Points on a hilly landscape, in no order, each with its height.
From any point a climber takes the steepest step (rise divided by distance) to one of its 2 nearest points. It stops when none of these is higher. Distance is the straight distance between rows; heights are no part of it.
<1159>: -25  -5 -19 -13  -3 -14  -9   8  12 -13  -8  -7 -22   4 -15  10  10  14   1   9  -9   1  -5   8   8  18  19  24   1 -13  -5  -3   5  13  13  11 -31  -9 -16  -3   4  -3  (h 2.72)
<729>:  10  -1   4  -4  23  20   9 -22  -6  12 -21  -4   3  -3  -3  -2   4   1  -6  -5   2 -16  20   7   9 -21   5   2  18  11  16  -1  -9  16 -10  -8  -4 -16 -17 -14  -9 -16  (h 0.99)
<193>:  14 -19 -19 -11   5 -22  20  15 -12   0 -13   9  14   3 -22   3   3  21  20 -12 -16   4  15   7  -8  22   8  -9  20  15 -18  -5 -10  16  -4  18  21  20  11  11  20  25  (h 0.66)
<30>:  25  -7  15  -7 -16   2  -5   0 -17  10   6   3  16 -19  25 -14  -6  -4  -4  -5   5   3   0  -9   2 -31 -20 -21   6  36   5 -22   0  -5  -2  -3  17  15  17   5   6  -8  (h 2.60)
<1115>:  -2  48   7   9  19  28   3 -36  -3  18  -1  -6 -13  -6   1  -4   7   0 -15  -1   1  -5   7  -3   8   1  -2 -15  -7  -1   1  21 -15   4  -5  -2   2   7   0  -8   6  -1  (h 1.35)
<152>:  -4  -5  -5   0  -3   4  23 -16  -6   4  12 -26   9  14 -13  -3  21 -14 -15   4  14  -7  11 -12 -17  25  24  -6  13  10  -2  32   4  -5  -1  -6  17   4   5   2 -12   6  (h 3.53)
<664>:  22   9  13   0   1  -2  10   2   7 -21 -31 -15  12  -8  -8   0  -3   5  10  -5 -20   7  10  -6  16  -3 -14   1  18  19   7 -16 -15   8  -2  17  14  -2 -17  -4  -2  -1  (h 3.87)
<423>:  -9 -33 -29  -2   8  -6  -6  15  12  -9   3  11   6  24   0  14   1  -2   8   0  26  -8  29  10 -13  -2  13  12   4 -14   0   7  20 -10  -6  -9   0  -2 -16   1 -10   7  (h 1.57)
<611>:  16 -15  -6 -10   6 -29  28 -13 -31  16 -21  15   6  -4  -5 -11   6  35  15 -10 -17   5  -3   2   3   3  -4 -22  11  18  -6  -3   0  26  -8  15   8  15   7   8  45  -5  (h 1.62)
<54>: -13 -31 -18   6  -2   7  -1   7   9   3   8   1  20  27   7   4  -2 -12 -13  -4  31 -16  16   3 -23  -7   4   1  -3  -6   6  13  22 -14   1 -16   2  -8 -17   6 -19  -3  (h 1.22)
<801>: -10  -5  21  10 -20 -28  -8  18   3 -15  17 -10  -9  -4   6   8  16  -1 -10   6 -10  21 -24  11   6  15  -4  12 -10 -10  -3  -3   2 -13   6   4 -29  -5  13   6  10   1  (h 6.09)
<335>:  -1  24  -7  -7   1 -13   2  22  -4  15   0 -27  11   4   6   4   1   9   3  -5   5  16  -1  -5  -3   1  -5   1   3  -6 -29  -9 -12  -5  -3  10  13  39  -2  -6   4 -15  (h 1.96)
<276>:  23  -5   8  -4 -13  -6  18   5  11 -29 -22 -27  14  -5 -16  -3   0  -3   6   2 -13  17  13 -10   5  12  -5  -4  28  12  -3   2 -15  -3   8  15  20  15  -9   3 -22   3  (h 4.63)
<1096>:  27 -10   8   4   3 -11  10 -28 -19  19  20  29  -7 -11   3 -12   1  10   6 -15 -14   4  -2  12 -14  -6 -20 -16   6  13   2   9 -18  -1 -12   1   1   3  26   9  18   7  (h 3.42)
<596>: -22 -18 -16 -14 -15   2   0   6 -27  13  -1 -10  -4   2   8  -8   0  -1  -7  25  12   1 -13 -14   7   5  23  -8  -4  11 -10  -3  32  11  20  -8   2  11   6 -17  25 -30  (h 3.77)
<984>:  13 -44   6  -6   0   1  16  -3 -13  -5 -15  24  -7 -18 -24 -12  -7   1   4  -8  -8 -25   5   6  -6   3  15  -5  12  13  24   6   4  30  -2  -5  12 -13  11   8 -14  17  (h 1.19)
<555>:   7  -3  -7  -4   2 -11   8  -9 -22  17  31   4  -6   9   4   4  18  12   0  -5   3   5  14  26 -24   4   6  -5  -2  -3 -21   7  -7  -7  -3  -2   1  22  23   6  14  11  (h 1.18)
<337>: -17  15 -26 -12   6  -8  -7  20   3  12  -1  -7   6  14   4   8   0  20   9   4   7   9   9   3  -4  -9  -4   9  -1 -16 -30 -13  -3  -6   8   8  -8  25 -10  -7  10 -14  (h 2.38)
<93>:  10   4  -4   1  -3   0  13 -16 -22   5 -11  -4   9 -18 -10 -15  -1   6   4  12  -4 -11  -5 -24   5   4   3 -22   3  29   1   6   8  14  -5   5  22  16  11   4  11  -5  (h 1.00)
<1173>: -15 -15  16   4 -13  -6  -2  -1   6 -22  -4 -28  -2   2  -3  -1  16 -10 -22   6 -12   9 -12  -4  12  29  19   5   8  -6  19   3   6   6  13   0 -18 -19  -5  -5 -10 -13  (h 3.54)
<607>:  15 -20  25  -4 -21   3 -17  15   0  -8  19  25 -11 -13  19  -2 -15 -12 -10  -3  -1  11 -12  -1   0  -7   2   9 -13   7   7 -21   5  -3   1  -5   4  -9  14   7 -11  -3  (h 1.90)
<614>:  -5  -9 -23 -28   8  -3   0   9 -21   3 -21   0  -8  -8 -22  -3  -9  21   8   3 -14   5  -2  -9  11   4  21   3   7   7 -15 -18   3  28  17   9   1  15  -8  -8  19 -16  (h 2.32)
<100>:   5 -28  34  14 -19 -17 -18   7  18 -22  10  -6   5  13  15  -2  -3 -20 -29   4  27   1 -16   0 -14   8   1   2 -19 -14  17  11  15 -21   8   5 -10 -20   0  15 -22  17  (h 4.96)
<1078>:   4   0 -38 -17  -2 -20  -5  37   6   7   9  19  -2   0  -3   3 -10  15  24 -11   3   4  -1   0   2  -9   3  10  -9  -4 -29 -16   0   5   1  12   5  31   2  12   4  14  (h 0.49)
<186>: -15 -11 -20  11  -5   0  -8   0  15   4  12   4  14  28  -6   7  -4  -9  -6   2  32 -18  -6   5 -22   4   4   1 -20  -8   9  20  28 -18   9  -9  -9 -21  -3   8 -17  13  (h 1.58)
<1162>: -21  24   7   2   3  -6  -1   6   9   2   3 -38  15   9   8   5  20  -3  -3  16  14   5   0   7 -13  16   2   2   3 -16 -17  11  -6 -24   4  -3  -9  23  -1 -12   2  -5  (h 2.25)
<133>:  11  33   6   8  28  32   5 -47 -14  24  -6  13 -18   2  -2 -12   0   0 -11  -5   7 -15   8   5  12 -13   6 -17  -9  10  12  17 -11  13 -12  -2  -4 -14   1  -3   8   9  (h 1.12)
<615>:  12   7 -16  -1  15  11   1 -15   0  15   2  18   1 -12  -4   0  -9  16  13  -7   6 -17  12  14   4 -26  -7 -10   0  20   5   7  -3  10 -11  -9   4   1   6   1  -3   6  (h 0.09)
<749>:   4 -22  11   7 -25 -19   9  15  -4 -19  15 -16   2   7   0  -3  11 -14  -5   1 -13  23  -4  -7 -13  38  -1   6  11 -13 -20  11  -1 -16   8   3  10  15  16  13  -4   8  (h 2.01)
<415>: -21   3  13  -2   1 -20  -4  23  12 -19  -4 -30  11   7   5   9  19   4   3   5  15   1   3  21 -10  11  -4  15   3 -24 -10   9   2 -23  -6   1 -23   9  -1  -6  -6   8  (h 1.86)
<347>:  -6 -31  30   5  -7   0   1  -1  10 -12  -5   5  -3  20  10  -1   8 -13 -36  -9  11 -10  -6  20  -3  -1  10   8  -1 -18  26   3  10   3  -7   2 -19 -42 -11  12 -26   4  (h 5.69)
<812>:   3 -29 -20 -11  -1   4  -3   7   0  -1   0  24  -1 -10 -24  -2 -10  -1  16  -2   5 -24   4   2  -6   3  16  -8  -3  11   3   4   9  21  -2  -9  13  -1   8  14  -9  18  (h 0.84)
<213>:  -7  22  -6  10  15   2  22 -44 -10  12  15 -12  -7  12  -3  -6  27   5 -12   1  -2   8   7   0 -23  26   3 -18  -4 -18 -11  44 -16  -2  -7  -4  -9  12  14 -11  14  -4  (h 2.33)
<502>: -10 -14  28   2  -4  -2  -4 -11   1   5   3   3   4  14  -2   0  14  -3 -33 -13  17 -11  -6  31 -21   5   7   6  -9 -13  24  17   7 -15   1  -2 -29 -40   6   2 -17  20  (h 6.34)
<1007>:  -8  21 -12 -11  22  -5  17 -11  -4  10  -2 -16   0  -2 -12   7  18  19   8  -9 -14  10  18  16  -5  13  -1  -1  14 -14 -20  11 -26  12  -2   9  -1  23  -4  -9   6  -2  (h 1.49)
<860>: -10 -24  18   8 -16 -15 -15  14   7 -10  15 -12  12  10   2   5  12 -14 -15   2  32  -9 -10  11 -25   8   5   5  -6 -11   8  12  17 -21   4   2 -22 -12   7   7 -13  23  (h 5.80)
<1135>:  16  24  19  14  -7  -7   8   0  -1  -4   0   0  -2 -17  -2  -8  -7  -4   5  -5 -33  19 -20 -12  23  -1 -18  -1   1   3   2 -16 -24   5  -3   9  15  -6   7  13  14   1  (h 2.45)
<884>:  10  -2   8  -7  -9 -14  25  -9 -12  -4 -18  13   6 -12   8 -11  -1  28  25  -3  -7 -12 -24  -7   8 -19 -18 -22  -4  45   3 -17  19  23  -5  13  15  15   5   2  28  -1  (h 1.13)
<398>: -12  21 -18  23   2  31 -22 -11   3  10   3   8  -1   9  23   0 -14 -20   6   2   7  -9   2 -14  -2 -22 -20 -10 -25 -13  14   7   7 -19  -2 -17  14 -13 -22  -9 -11 -12  (h 2.62)
<1037>:  12   8  -4   4   2   5  17 -32 -14  13  12 -22   4   7   3 -10  18 -11 -17  -1   2   1   7 -12 -15  16   7 -20   6   1  -3  33  -6  -4  -5  -1  10  12   9  -5  -2  -9  (h 2.88)
<895>:  15 -13   2  10 -18 -15  12   7 -17  -9   3  -5   1   0 -18  -4   0  -4   6  -2 -24  19 -11 -20  -6  23  -7  -3  10   5 -18   5  -7   3   4   2  22  17  18  10   0   1  (h 2.41)
<94>:   3  -3 -27  -4   5   9   0   0   0  10  16   9   8   8 -15   4  -6  -1   9   3  16 -21  11   1 -14   5  17 -12  -4  15 -11  16  12   1   0  -5  22   9  13  10 -11  16  (h 0.45)
<938>:  10  -9  -7 -11  -6 -26  21   0 -20   6 -27   8  14  -8   1  -6  -4  34  23 -10  -7  -7 -13  -7   4  -7  -7 -21   4  30 -18 -21  14  26   1  27  14  24   0   1  33   7  (h 1.32)
<851>:  30  -9  26  10 -15 -10  10 -18 -23  13  13  14   7 -21  10 -13  -4  -4  -3  -5  -6   9  -8  -7 -11 -17 -20 -16   6  21  -1  -3 -12  -8  -1   1  14   5  24  11   8   0  (h 3.01)
<703>:  -8   0 -45 -10   8   0 -17  16   3  -1 -14   9  -2   4  -6   9  -7  15  22  -2  -9  10  11  -3   3 -16  -6  10  -8 -18 -13 -14   2   1   4  11 -12   6 -27  -7   6 -22  (h 2.89)
<331>:   4 -36  -4 -13  11  -9   0   9  12 -10   3   9  -4  12  -3  10   3   6  -4 -10   9  -8  31  24  -8   0  13  18  17 -18   0   4   2  -2 -17  -1  -5  16 -10  11 -19  12  (h 1.89)
<1166>:  11 -37   9  -1  -3   1  10  -4 -13  -2   8  20 -15  -8 -12  -5  -3  -5  -8  -8 -11  -8  -3   9  -9  11  13   4   8   2  14   5   2  11  -5 -11   3 -19  11  10 -16   7  (h 1.44)
<482>:   2 -17  17   0 -16  -6  14  -3  -7 -20 -12 -32  -2   5   3  -3   7 -11 -15   0 -24  21  -1 -11  12  26   9   2  21  -4   5  -4  -5   6  17  -3  -7  -7  -5  -7   0 -26  (h 3.89)
<880>: -18  32 -23   5   5  -4 -23  29  19  -1   7   7  -2   5  19   1 -10   2  29  -2   6  13  -3   1  -8 -18 -27  17 -23 -33 -15 -13   0 -23   3  -3  -5  16 -12  -4   1  -9  (h 3.09)
<627>:  13  25  28   6   7   8   1   6  23 -19   3  14 -10 -12   1   6 -11  -7   2  -2  -4   1   8   5   9  -5 -14  13  -2 -20   8  -7 -22  -6 -15   3   3 -14   6  12 -19  17  (h 2.77)
<1088>: -12  29  -7   7  19  35 -23  -1  18   7   9  31 -16  -2  20   7 -24  -4  24  -5   9  -3   5   4   3 -30 -29  10 -15 -31  -4  -5  -7 -20  -2 -14  -5 -17  -9  -9   4  18  (h 4.72)
<214>:  19 -14  -7   2  -9   9  17   8  15 -26 -26 -24  20   3 -18  -2  -7 -11   8   5   5  -3  21 -18   7  15  11  -5  18  21  -5  18  -3   1   7   5  23  13  -6   0 -29   6  (h 5.74)
<225>: -25 -19  -4  -7   0  -2 -10   2   1  -6  -7   3 -14   3   4   2   8   1  -8  11   1  -6  -9   7  23   4  21  12  -1  -7  16  -9  18  12   9  -7 -33 -31 -15 -16   5 -16  (h 2.14)
<1036>:  -3  14   3   9  -1  11 -15   5  15  -2   9 -11  -2   5  17   4  -4 -12 -11   5   7   0  -6  -4  13  -7  -6   1 -10  -2   8 -11   2 -11   3 -12  -9  -6  -5  -2 -12 -18  (h 4.06)
<1015>:  -4  36  30   5  26  24  -5  -5  16   2  11  18  -7  -5   4  12  -9  -8   3   0  -5   1  10  11   2 -17 -21   9  -1 -20  -3 -12 -18  -8  -8 -12   5 -17   6   0   3  24  (h 3.11)
<524>: -23   3 -31  11  -5 -12 -17  22  31 -15 -10 -10   1  21  -6  11  -2 -11  18  19  11  -2   0 -21  -4  13   4  13 -13 -25  -2   8  15 -17   3   7   2   9 -29  -3 -16 -11  (h 5.08)
<307>: -18   7 -15  12  -4   6  -4   6  20   4   4 -16  13  20  -4   3   0 -15 -11  16  18 -10  -9 -12 -10  10   9  -5 -11  -1   0  20  19 -17   5  -6   4   1 -14   1 -18  -6  (h 2.24)
<722>:  10   4  26   7  -5   1   9  -9   2 -10   6 -24  -1  -5   5   2   8 -18 -18   1 -27  18  -8  -6  12  16  -3   2  12 -10   7  -1 -18  -6   6  -7   0  -8   3  -2  -8 -15  (h 4.19)
<837>: -17   5  -3  -2 -11  -4  10   3   8  -3   6 -42  14  15  -6   3  16  -9 -17  15   4  10  -4 -12  -5  29  13  -4   9   2 -13  14   7 -17  11   3   2  17  -9 -12  -4  -5  (h 2.81)
<916>:  22  -5   9  -3 -11   9 -16  19  -4  -1   9   9   9 -15  21  -6 -23 -14   3   0   2  12  -9  -7   9 -21 -19   1  -7  18   7 -29  -4  -2   0  -6  14   8  10   0  -6  -6  (h 2.22)
<11>:  11   2  -4  -1  18  16   0 -14  -1   3 -32   5  17  -8  -8   1 -10  11   9   3  -1 -10  16  -7  21 -24 -11   5  15  16  15 -19  -5  13 -13   1  -2 -11 -29 -11   1 -20  (h 0.76)
<963>:  -8 -19  24  15 -17  -3 -14   7  12 -14   3 -12   9  13  24  -1  -5 -24 -29   3  18  -4 -15   2   5   3   1  -2 -21 -10  29  -5  15 -18  11  -7 -19 -30  -5   5 -21   0  (h 4.98)
<922>:  -6 -15  -1  -3 -10  -2  14  -6  -9 -11 -12 -38   4   6 -11  -4  10 -11 -16   7 -16  18  -3 -16  -1  38  23  -5  23   4 -12   4   1   4  13  -1   7  11  -5 -14   2 -19  (h 3.46)
<632>:  -1  14  30   9  -4   7  -4   3  12  -7  14 -16   1   0  15   8   5 -17 -18   0  -2   4  -5  -1   5   7  -4   7  -1  -8  11  -3 -12 -13   4  -7   0 -17   1   1 -12  -2  (h 4.54)
<726>: -27  29  17  15  12  17  -7  -8  15   2   6 -11  -5   6   4   6   3 -11 -20   4  -1  -2 -13   8  19   0   3   6 -10 -17  13   0   0  -7   1 -11 -26 -35  -6  -7   3   6  (h 4.07)
<567>: -11  12  14  15   8  23   1 -13   7   1  -7 -23   4  16   8   0  13 -10 -26   0   1 -10  -1   6  10   3  10   3  -2  -7  21   1   2   1   5  -6 -19 -31 -19  -7 -13 -14  (h 4.56)
<314>: -19  31  -1  -7  17   7   4  -3   1   8  -3 -26   1   5   5   6  17  14   4   1  10  -4  12  19  -7   8  -6   7   9 -22 -21   9  -8  -6   0  -4 -10  22  -7 -13   6  -7  (h 1.84)
<319>:  25   4  -7  -1   6  -3   8 -23 -13  13   6  18   8 -12   5  -9   5  19  12  -6  11 -19   7   6 -11 -18 -13 -23  -5  32   8  11  10   8 -14   1   6  16  13   8  14  14  (h 0.34)
<666>: -25   4 -32  26 -11   0 -21   6  19  -3  -5 -13  10  24  11   0  -4 -21  10  17   9   0 -11 -23  -6   3  -3 -10 -22 -10  12   6  20 -26   9  -8   6   0 -21  -3 -13 -16  (h 3.31)
<527>: -11 -14  -1  -9 -25  -4   1  17 -22  -2  -1 -17  -5  -1   1  -6  -3  -7  -9  16 -10  12 -12 -23   5  19  18  -6   5  11 -15 -15  18   3  19  -8  11  21  14  -5  15 -17  (h 4.49)
<167>:   7  -3   0  -4 -14  -1  -1  11  -3  -2 -13  17   9 -19   4 -10 -21  16  20  -4  -2 -11 -18 -15  13 -20 -18 -15  -4  33   3 -21  14  19   2   1  10   9   7  -2  10   1  (h 1.51)
<310>:  -7  21 -11   2  25  33 -19 -10  14  14   2  31 -16  -5   2   7 -21  -4  10  -1   1  -2   7   6  15 -34 -13  12 -13 -10   4 -10  -7   3  -7 -11  -6 -25  -9  -3   5  11  (h 5.32)
<1235>:   5  10 -10 -12   9  -3  12 -22 -26  13  -1  -2 -10 -11 -13  -4  12  11  -3   3 -22   3  -2  -6  11  -1  12  -2   4   9  -8   2 -11  25  -3   6  -5   5   6  -3  20 -18  (h 1.59)
<690>:  -7 -22 -17 -17  -1 -11   5   0 -24  25  22   5  -9  10   8   4  13  11  -2  -2   8   3  10  26 -15  -1  23   4   7   8 -15   1   8  -4   2  -9  -7  17  18  -2  28   4  (h 1.41)
<995>:  -9 -10 -39 -17  -2  -5  -5  31   4   1   5  18   0  10  -9  10 -13   7  19   5  11  -4   7 -13  -2  16  15  11  -4   7 -26 -12  10   4   8   3  18  20   2   5  11  14  (h 0.19)
<468>: -12  -4 -40  -5  -3  -8 -23  21  18 -20 -14  -2   2  11  -5   8  -9   8  21  12   0  14  10 -16  -2  -2  -8  20  -8 -24 -11 -18   8 -12   4  14   0  12 -34 -12  -7 -22  (h 3.56)
<915>:  13  19   7  -3  -8 -15  -2  28  -2  -8 -14   5  -2 -17   5  -4 -13   8  15 -13 -26  18 -16 -14  27 -12 -10   5  -2  13   1 -37 -16  18   5  19  15   4   0   8  13   3  (h 2.16)
<131>: -12  38  31   3  18  24  -2 -24  -1  17  16   4 -17  -3   6   5  -1  -9  -8  -3  -1   5   0  10  -1  -8  -9   3  -8 -23  -4   4 -20  -9  -3  -9  -4 -21  15  -4  14  17  (h 3.40)
<3>: -18 -32  -6  -3 -11   7 -10   5 -14   7  -2 -11   5   6   8  -6   2  -8  -9  17  13  -9 -10  -5   3  -5  15  -5  -1   8  11  -5  31   7  11 -15 -10 -10  -5 -14   2 -33  (h 3.20)
<72>:  30 -11  23   7  -7  -2   4 -10   0  -9   9  25   2 -20  -9  -1 -11  -5  -1 -12  -6 -10   0   6 -18  -5 -15  -5   1  14  16   8 -12   0  -4   3  15 -13  16  23 -13  24  (h 4.43)
<514>:  10 -21  -7 -18   1  -8  19  -6 -30   5 -31   2   2 -11 -22 -13   0  22   9   1 -21  -2  -5 -14   9   6  13 -11  13  16  -5  -9   1  29   3  11   7  17   9  -7  26  -6  (h 1.93)
<993>:  -7  -2   6   5  -7 -16   9   9  11 -16  14 -16  -2   8  -3   4  11  -4   4   2   2   2   2   1 -18  27   7   9  -1 -11  -9  17  -7  -5   3   7   1   8   9   8 -18  11  (h 1.64)
<58>:  -8  -8   5  -1 -22 -18  -6  15 -11 -11   7 -16  -2   5   6  -1  11  -6  -8   7  -9  10 -21  -7  -2  23  13   5  -1   1 -13  -9  12  -2  11  -2 -12   8  10   1  11  -9  (h 5.28)
<51>:   1   5 -20  17  -5  15 -20   6  14   2   4  20   1   6  11   4 -20 -15  16  -2  16  -4  10 -12 -15 -25 -25   0 -21 -18   9   8   4 -19  -7 -12  14  -8 -12   1 -28   4  (h 1.95)
<1089>:   0 -12  21   8   2   9  13  -6  15 -15  -4 -10   0  11   2   4   3 -17 -27  -5   0  -6   6   4   9   8  13  10   3 -12  22   3   1   3  -1  -3  -4 -33 -16   7 -32  -3  (h 5.15)
<271>:  12 -22   7  -4 -20   1  18   1 -25 -15 -23 -15   3  -8 -10 -14  -1 -14  -3   5 -26  19  -4 -25   2  26   6 -10  24  11  -6   4  -2   8  15  -2  21  12  15  -5   5 -15  (h 2.90)
<24>:   3  28  -3   0  25  30 -11 -17   1  24  -6  26 -12 -12   6   2 -13   8   6   2   2  -9   2  -1  23 -40 -12  -4 -10  19   2 -11  -8   9 -12  -3  -6 -15   1   0  24  15  (h 5.96)
<1207>:   8 -16  13  -8  10  -6  -1  15  21 -11  -5   1 -10   9  15  10   8   5   0 -13  10  -4  31  19  -6 -16  -9  19  12 -26  -2  -7  -7  -9 -16   3  -9   7 -14  -3 -23   3  (h 2.13)
<359>:   5 -12 -13 -10   2   4  23   0   5  -5  -4 -20  19   8 -19   3   8  -5   3   0  10  -8  26  -9 -11  25  19   4  22  12 -12  25   3  -6  -5   4  24  12  -3   4 -18  14  (h 4.42)
<882>: -16  36  -7   8   7  14 -22  22  21  -2   2  27  -8  -6  20  -3 -16  -4  36  -6   6   8   4  -2  -2 -24 -42  19 -22 -33  -2 -16  -7 -21 -12  -7   3   4  -6  -6  -7   9  (h 3.90)
<1065>:   8  22  13   2  22  21   7 -22   4   5 -12   2  -2 -12  -8   1   1  -2  -4  -3 -14  -8   7  -5  18 -12   2  -2  12  14  12   3 -17  17 -12  -3   3 -21  -3   0  -2   1  (h 1.20)
<941>:  13   5  -8 -11   2  -6   4   6   7 -15 -16  -9   2 -11 -17   5   0  17   4  -7 -18   4   9   3  12   3   2  10  19   2  -5 -12 -17  12  -1  19   6   9 -20   0  -4 -10  (h 3.33)
<535>:  19   7  11   4   6  -2   0 -24   9   9  16  39 -11 -22 -19   5 -13   3   8  -8  -9 -14 -14  15  -2  -6  -5 -10 -12  17  14   5 -19   9  -4   5  13 -21  17  13   1  23  (h 5.24)
<738>:  -8  -8  27   9 -16 -25 -17  13  -4  -5  18 -15   9   3  12   4  18  -9 -14   6  13  12 -14  14 -14  11 -10   3  -7 -11   3   7   8 -30   4   1 -29  -8  20   2   9   6  (h 6.87)
<1130>:  -9  -5 -32  -9   6   3   0   9  -3   5   7  -5   1  10 -12  10   2   2   1  12   9  -5   6   0  -3  17  20   2   3   4 -17   9  13  -2   7   3   5  21   1  -1   4   0  (h 0.10)
<1028>:   7 -10 -15  -7   6 -20  14   0 -12  12  17  -3   7   6 -14   7  11  16  14 -11 -12  13  15  12 -15  18   2  -4  16  -6 -15   7 -15  -1  -9   6  16  22  13  10  15  11  (h 0.93)
<878>:  -6 -20 -20 -15  -2   0  -3   0 -23  19   9   6  -7   7  12  -7   5   8  -8   8   7  -3   8  15  -5 -19  17   5   9  11 -10  -3  17   6   0  -8 -14   8   2  -9  12 -22  (h 1.65)
<940>: -13 -32  -2 -11   1  -7  -1   8  -4  -8 -10   2 -22   1 -10   3  11   9  -5  -1 -14  -2   0   9  10   5  22  19  13  -7   2  -8   6  20   8   3 -23  -9  -9  -5   1 -16  (h 2.39)
<1071>: -23  -4   4   1  -5 -19  -9   3  10 -13  -2 -17  -8   7 -16   0  16   7 -13   4  -3   1 -10  11   7  26  21   8  -4 -14   7  10   3   6   3  11 -35 -20  -3  -2   1   8  (h 3.12)
<849>:  14  26  12   1  18  16  -8 -12   5  17   7  29 -10 -19  -9   3 -17  -3  -1  -5  -5  -3 -10   2   5 -25  -4   0 -12  18   8 -10 -10   1  -6  -3   5 -23  11   8   9  22  (h 5.33)
<1158>:   0  10  17   2   5   2  -2  20  25 -21   0  -6   1   6  10   5  -3  -2   6  -1   8   0  13   1   1  -6 -15  14  -2 -27  -3  -9 -16  -6 -10   2  -1   5  -5   2 -27   2  (h 2.43)
<20>:   1  18 -29  -8   0  -7 -15  23  20  -1   4  21   1  -8  -9   2 -23  11  28  -5  -2  -6  -8  -8   6 -15 -13   3 -13   1 -12 -10  -4   6  -1  13  10  23  -6  12  -6  13  (h 0.82)
<315>: -18 -30  -9  -8  -3   0 -10   1 -10  10  -4  14 -11   8   9  -4   8   8  -6   3   7  -5   0  22   7 -24  19  17   4  -1  10 -15  19   8   3 -16 -40 -12  -5 -17  13 -18  (h 1.91)
<467>:  22   6  24   7 -13  -6   6   6  -6  -3  14   7  -2 -18   6  -1  -5  -6   2 -11 -16  14  -6  -1   5  -8 -19   0  13   7   1 -10 -20  -6  -9   5  10  -1  18  12   4   2  (h 2.68)
<973>:   7   5  12  -3   9   3   7 -15  -7   8   4   3 -11  -9  -4   1   4   4 -10  -1 -19   5  -1   1  13  -3   7  13  11   1   4  -3 -11  14  -9  -4  -8 -15   1   0   1 -15  (h 1.39)
<981>:  15  -2   5 -10 -10  -3  -7  32   3  -4 -17  23   8 -22  15 -10 -25   8  21 -13  -9   9 -20 -14  25 -26 -15   2  -7  25   1 -42   7  16  -5   9   7   6  -2  -2   8  -1  (h 1.85)
<802>: -14  25 -11  20   5  21 -20   6   9   1   3  -7   5  10  30   3  -9 -17   5   2   7   4   9  -2   3 -17 -29  -5 -11 -18   6  -9   1 -20   4 -12  -1   5 -20 -17  -5 -22  (h 3.32)
<850>:   1   5 -19  -9  -1   2 -10   8  -8   6 -18  -4   1 -13  -9   0 -11  16   7  -3 -11   4  -6  -3  15 -11   2  -1   3  12  -8 -22  -2  14   8  14   2  13 -15  -7   7 -29  (h 2.78)
<534>:   9   1 -23   7  -5   7 -26  21  22 -10   4  33  -1  -9  -5   2 -29  -2  26  -2  11  -9  -1 -11  -5 -21 -20  -2 -20   0   5  -1   4  -8 -10   4  10   2  -6  10 -26  18  (h 1.36)
<498>:   6 -19  21  -3 -15  -5  -6   2  -2  -4  21   9 -17  -7   4   3  -1 -14 -14   1  -1   2 -12   5  -5   9   3   4  -8   4   6   5   6   4   7  -6   5 -21  11   5 -13  -3  (h 1.68)
<919>:  27   6  30  11   7   2  12 -28 -10  13  11  23   2 -17  -1  -1  -1  -2   2 -15 -10  -4   7  14 -16 -13 -25  -9  11  12  11   7 -23  -9 -16  -6   6 -17  19  11   3  22  (h 3.83)
<803>:  21   8  -4  -3   3  -7  17 -25 -21   6  -5  23  -5 -20   0 -18   0  16   6   9  12 -16  -5 -16   0  -2   7 -39 -14  36  10  19  18  22  -8  10  10  19  12   5  22   9  (h 0.63)
<140>: -13  -4  20  13  -8   8 -15  -8   8   5   1   2  10  18   7   6  -3 -15 -31  -2  27  -6 -16  19  -7   0   0   3 -20 -11  28   6  15 -20   3  -5 -24 -45  -1  -3  -8  10  (h 5.66)
<121>:  23  16  -4  -1   9  -8  19 -30 -20  13 -12  -3  -2 -11  -8  -6   6  11   1   0  -6   3   5  -8   9   3   2 -19   2  20   0  15 -10  17 -12   7   6  19   2  -2  17  -7  (h 1.34)
<533>: -36  45  27   2  21  20 -11 -13  15   7   7   6 -13   3   3   9   3  -6  -6  13   2   3 -18  12   4  -5  -1   9 -13 -27   3  -5  -8 -13  10  -9 -25 -29   4 -12  23  22  (h 3.71)
<383>: -16  47   9  14  20  17   9 -35   2  12   4 -16 -15   3  -1  -4  17   2 -15   3   9 -11  -2   0 -13  17   4 -17 -10 -19  -3  41  -7  -7   2  -7  -2  16   4 -13   3  -2  (h 1.77)

Where does a climber stop that starts at each point below?
<331>: <502>
<938>: <214>
<995>: <632>
<133>: <214>

Call two points neighbours if one is among the 2 nearest of the other. Go from one point of each pair to the other, from neighbour to neighbour, staying as high as possible. Name the lowest point that can't be avoided.
<214> / <24>: <884>
<502> / <738>: <100>
<24> / <1235>: <133>
